Points, in no order, along strands that fork, close into loops and pass close to each other.
Points whose rows are less than 121 apart are linked; no others are. Some points are linked to none.
vud: [ 17  18 -15 -29  -2  -6  42  51 -17 -33  -8  44  23  -6 -16   4  59  20
 -38 -17  57  23]
bodi: [ 32   0  22  28   2  10   6  33 -10   5 -19  11  20 -45  52 -16 -16  65
  -8   2  14 -19]
gode: [  6 -31  46   1   8   6 -73 -41  14  22 -26  -7  17 -17 -37 -42  11  23
  49 -40 -65  17]
Sel: [ -7   6  48  45   1  24 -40 -60  35  18 -20 -33 -30 -32  12  70 -34   0
 -17  12 -31  23]
mos: [ 42   6  -8  47 -25  -9   2  63  27  43 -30 -51 -14 -62  18 -10   1  16
 -48  43  -5 -17]
zanas: [  0 -19 -22 -23  29 -34 -13   4 -41  40  46   1   7  17  -3   6  63   2
  13  15 -21  42]
fafof: [ 11 -66 -50 -13  -4  16  54  -6 -28  -1  39  -3  14  53 -43 -13 -31 -20
   2  -5  31 -30]
vez: [ -9  34  14 -17  23  64 -22 -48  21 -32  15  -5 -23 -29 -20  32 -13   3
 -23   6  24  53]
Paf: [-27 -49 -28  36   3 -44  -8 -30  24  37  -7  -7 -22  51  24   2 -29   4
  11  31 -13 -23]
Dibi: [-32  15   5  35  23 -61  -2  14   4 -13 -20  39 -59   9  49  57   2 -25
  -9  24   3 -22]
Kor: [  4  26   2  24   7 -18 -43  35  12  60 -55 -67  -5  10  54 -18 -27   0
  -5  35  -9  13]
rulof: [-10  61   9 -15 -15 -14 -36 -34   9  52  15 -41  27 -11  25  31  34 -14
  -5  -8 -68  89]
zuvil: [  4 -41 -25  10  47  13  39 -22 -24  -9  -4  21  -7  26 -27 -24 -33  -5
   7   7  56 -35]
ker: [ 25 -51  33  14  23  -9 -57 -37 -18  94 -20 -21  16   8  16 -40 -28  -3
  36 -13 -25 -25]
fupog: [ -5 -63   8  38  45   0  18 -48   8 -17 -19  48 -36   7  -6  29  -9  24
 -15  15  43 -27]
latot: [ 16  58   3 -14   8  22  30  22 -13 -74  25   8  -3 -47 -79 -29   7 -19
  14  -1 -40 -21]
Virop: [ 13  29 -23 -18   4  41  50   9 -50 -18  30 -15  40  42   6 -29 -60   8
  32 -37   5   0]
navit: [ -6 -19  22 -10  24  22  -7 -61 -29 -26   9  17  15  64 -14  -6 -28   6
  54 -53 -13  -1]
vegi: [ 30   5 -15  54  -5 -43  23  74   1  52  13  -8 -58 -62  34   1   3 -17
 -51  28  22 -42]
guren: [-36  20 -18  -1 -45 -40  41 -28  11 -39  27 -10  -5  21 -14  40   2 -47
  14  18 -65 -30]
berev: [ 29  10  18 -27   9  43 -16  -3 -16 -48  29  32  13  -7 -28 -30  60  28
  -1 -55 -18  32]
Sodeb: [  9  30  46  -8  15  29 -32 -18  -6  14 -47   4  55 -11  51 -51 -24  65
  35 -37   6  13]
Tebu: [ -7   7 -51   3   2 -39  40  40 -17   0  38  -1 -25   6 -37 -28 -34 -53
  12  35 -27 -52]
pazu: [-34  64 -17 -39 -37  12  47  -5  40 -37 -24  18  -3 -37 -44  27  22 -17
 -78  10  59  29]
minev: [ 24 -90  20  -9  12  39 -42  -7  -6  40  -8  -8  -2 -16  -8  -2  32   9
  -1  -3  51   3]
Dib: [-15  74  23 -19 -30   0 -42  -1  35  -6   1 -24   0 -30  36  40  62 -15
 -28   6 -29  75]
kaze: [ -6  47   0  28 -16 -25  47  -9   7 -18  10  19   7 -28  55  56  -4  42
 -28  25 -15   0]
sisot: [-26  52   4 -31 -48   7   3   1  51 -44  -4  -1   5 -55  -6  36  55 -19
 -42  13   3  39]
soman: [-56   4 -53 -28   5 -22 -15  -1  52   1 -23 -11 -34  22 -45   1  23 -46
 -23  43  34  32]
Vogob: [ -7 -57  12  24 -23 -26  -2 -20  -4  14   6  23  -5  49  43  14 -40   9
  23 -29 -20 -48]
Puf: [ -4  49  19   7   3 -15 -44   5  22  44 -52 -45  35   6  53  -6  -4  38
  -3   1 -22  62]
tirap: [ 12  -9 -14  35  13 -11 -20  29  39  37 -24 -42 -13 -54 -30 -41   3  21
 -20  71 -18   4]
tinu: [  6  38 -10  -8  45 -32  31  13 -70 -26  40  15   6  61  -1   7   8 -43
  40 -13 -14   5]
suz: [-43  61 -14  11  -2 -47  -1   3   1   7   9 -10 -34  15  60  44 -28 -46
   2  34 -29  -6]
bup: [-58  22 -61  -7 -26 -17  40  -5  48   3 -20 -15 -24   6 -19  22 -21 -43
 -38  50  34  -3]
Lifu: [  1  48  10  18  17   3  25 -25 -43  13  43   4  -7 -37  44  55 -40   2
  -1   9 -33   5]
sagi: [ 26 -10 -33  29 -18  17  70  42  -7 -10   9  16  -7 -61 -25 -38 -43  34
 -24   7  12 -59]
Kekup: [ 21 -22 -31 -21 -15  22  40  19  10 -15   1  18  52 -23 -24 -26  29  60
 -37   0  55  18]
karo: [ 25 -64  32  18  14  46 -59 -14  24  37 -35 -39 -42 -21 -14  16 -14 -11
 -21  18  43   1]
Nedu: [  2  -5  24 -31 -29  42 -40  -3   0  24 -28 -19  43  23  28 -40 -33  19
  41 -78 -14  17]
dekot: [-15 -12  25  -8   4  20   1 -40   4 -16 -48  26  52  45  43 -44   5  50
  46 -33  33 -25]
fum: [  0 -54   4 -32   1 -21 -25  30 -11  13 -19  27  17  33  12 -44  68  -9
  31 -10  42 -33]
salel: [ 14 -73  18   0  20 -19 -43 -19 -25  66   6  -8  13  12  11  -4  35  13
  25   5  -9   8]
Rol: [ 25 -15  28 -20 -17  20 -45  41 -36  59 -14 -29  24  19  53 -39 -50 -16
  40 -43   8 -19]
deba: [ 13 -21  -8   5 -24  41 -25  34  30  46 -37 -52 -30 -16  13  37 -27 -33
 -54  20  64  13]
zogim: [ 15  13 -30 -28   3  41  45  26 -16 -27  -2   0  56  11  -6 -68 -16  45
   8 -18  37   4]
Tiluz: [ 25 -22  38  60  56 -31 -37 -45   1  77 -43 -16  -4 -13  34 -33 -25  34
  13  12 -33 -16]
bemuz: [-14  50  27   7  23 -18 -66 -49  33  27 -22 -16  16 -11   3   4  22  26
   4  -3 -56  84]
kivug: [ -4 -15  10 -46   4  31 -45  11 -36  40  36 -18 -15  48  25  34 -44 -52
  11 -26  26  15]
niso: [  3  -2  21  44  20 -10  45 -17   1 -68 -23  61 -30  -6   5  53 -10  26
 -18  -2  28 -38]
makov: [ 20 -62 -35 -28 -14  24  48  -2  -6 -19  14  14  31  28 -54 -29  41  12
 -11 -27  50  -1]
lofa: [  0   5   1  17 -52  29  45 -17  32 -43   7   7  19 -51   3  49  -9  48
 -30   9  -6  -7]
Poga: [  7 -14 -18 -60 -22  -7  -6  56 -34 -18  35  14  10  70  -5 -22  45 -43
  16 -49  13   4]
koned: [  3 -26  33 -21   1  19 -39 -23  22 -34 -13  22  22   2 -30 -55  60  45
  31 -36 -33  20]
puv: [  6  -9   0 -33  14 -25  -2  54  -3 -26 -40  54  10   4 -22 -56 100   5
  -8 -18  55   0]
mogo: [-19  24  31   7  14  19 -29 -33  11 -11  18 -13 -39 -51 -24  43  -6 -24
   1  26 -34  17]
fanu: [ -7  24  -6 -25 -22  42 -38  46  49  -1 -26 -27 -20 -47 -36 -20  16 -17
 -30  12  33  34]
zis: [ 11 -14  28  36 -17  28 -16 -37  45  -2 -23 -16   9 -33  10  40 -16  60
 -25  16  -6  21]
mav: [ 24 -27 -33  11 -19   7  30  62 -27  18  36  -8 -11 -27 -22 -54 -54  -7
  13   0 -22 -68]
lesu: [-26  35   7  19   4 -25  35   0  -3 -57 -13  38 -54   3  -3  68 -11 -55
 -15   7  19 -29]
pesep: [ -7 -36  20 -41  30  36 -48 -42 -33  28  13   3   4  61  11 -20 -34 -21
  44 -44  26  -1]
Pasi: [  6  52  14 -22  27  61 -26 -54   7 -51  27  11   7  -9 -28 -17  -1  34
  -3 -30 -20  61]
libo: [-44  41 -40 -26 -55 -33  70   7  15 -32  14 -21   0  -7   4  21  -8 -72
 -25  32 -10 -28]
Dodul: [-25  58 -28  23 -11 -39  -6  46  13  44 -14 -48 -23 -15  50   3 -22 -38
 -18  62 -14   2]
Zeg: [-16   0 -30  -3 -31 -10  63 -48  10 -56  48 -16  18  56 -68  23  -3 -54
  10   4 -29 -15]
fivu: [ 13 -63  22 -19  -7   1 -13  28 -29  -9  -8  42  -6  30   8 -31  -4 -29
  34 -29  42 -79]
nilo: [ 22   4  16   9  11 -10  64  28 -40 -60 -15  68   7  11  -2  46  24   5
 -27 -29  65 -20]
fuzum: [ 14 -48  -4 -29 -10  48 -15 -22 -30  44  52 -23   5  22   8  45  -3 -10
   1 -27  19  42]
gaz: [ -7  -4  32  13  10 -16 -41   8  -9   0 -16   1 -12 -18 -21 -29 -19   2
  45  -9 -66 -25]
getip: [ 26  56   3  -1  41 -22  41  27 -52 -65  43  24  16   4 -54 -16  43 -22
  17 -12 -25   8]
ruk: [  2 -13 -48  30  -6 -70  30  71  -9  47  34   2 -44   1  27 -27 -14 -30
 -13  31  -6 -58]
zabi: [  9   7  -3 -37  -2 -17  -1  21 -59  15  43  12  19  36  13   3  23 -15
  34 -41 -31  16]
zazu: [ 19  45  11  -1  14  -4   9  -6  16 -69  13  35  10 -60 -63 -11  26  40
 -15  31 -20   9]
Vovo: [-52 -26 -37  -8  -2 -55 -28  -1  34  29  -3 -15 -23  61  15  29   9 -39
  -3  49  10  18]
Duv: [-17 -16 -17  -8 -21  14   3  23  14 -11  -4  -4   2   9   1   9  -2   3
   3  -7  12  -3]
lunov: [  5   9  22 -10  27   6  20 -30 -30 -54 -11  30  35  79  21 -14  22  15
  37 -52  22   8]
Guro: [-20  -6  -5  29 -55 -31  15 -16  23 -13  14   1 -21  22  21  35 -48 -11
  13 -17 -67 -56]
roze: [ 17 -18  -7  18 -14  -5  18   7  17 -25  18   7   6 -69 -66 -15  21  42
  -2  35 -48 -20]
Sem: [  2  -2 -15 -16  10  46  21 -44 -16  -3  55  -6   1 -11  -7  53   0   4
 -16   7  19  43]
Gub: [  1 -14  21  58  22 -29 -40  -8  34  22 -47 -18 -17 -28   1 -48 -14  36
  16  35 -47 -21]

How many points has the smallest loop of links through each point below? Write none if it is on no loop.
guren | 8
Tebu | none
niso | 8
Dibi | none

A piece is two or more points that can be reached from each other along the links. Count, over all rows, the pieces, the separate loops (a circle has one, a figure eight two, a Y none), the forks (points with three links) and the tips (points with one).
pieces | 3
loops | 2
forks | 8
tips | 10

Name the points in between on the shortest way along the links from the first point to the second, in order.
salel / kaze | ker > Tiluz > Gub > gaz > gode > koned > berev > Pasi > vez > mogo > Sel > zis > lofa
zuvil / bemuz | fupog > niso > lesu > Dibi > suz > Dodul > Kor > Puf
zazu / pesep | latot > getip > tinu > zabi > zanas > salel > ker > Tiluz > Gub > gaz > gode > koned > berev > Pasi > vez > Sem > fuzum > kivug
Nedu / mav | Sodeb > dekot > lunov > navit > pesep > kivug > fuzum > Sem > vez > Pasi > berev > koned > gode > gaz > Gub > tirap > mos > vegi > ruk > Tebu
Virop / Dodul | zogim > Kekup > vud > nilo > niso > lesu > Dibi > suz
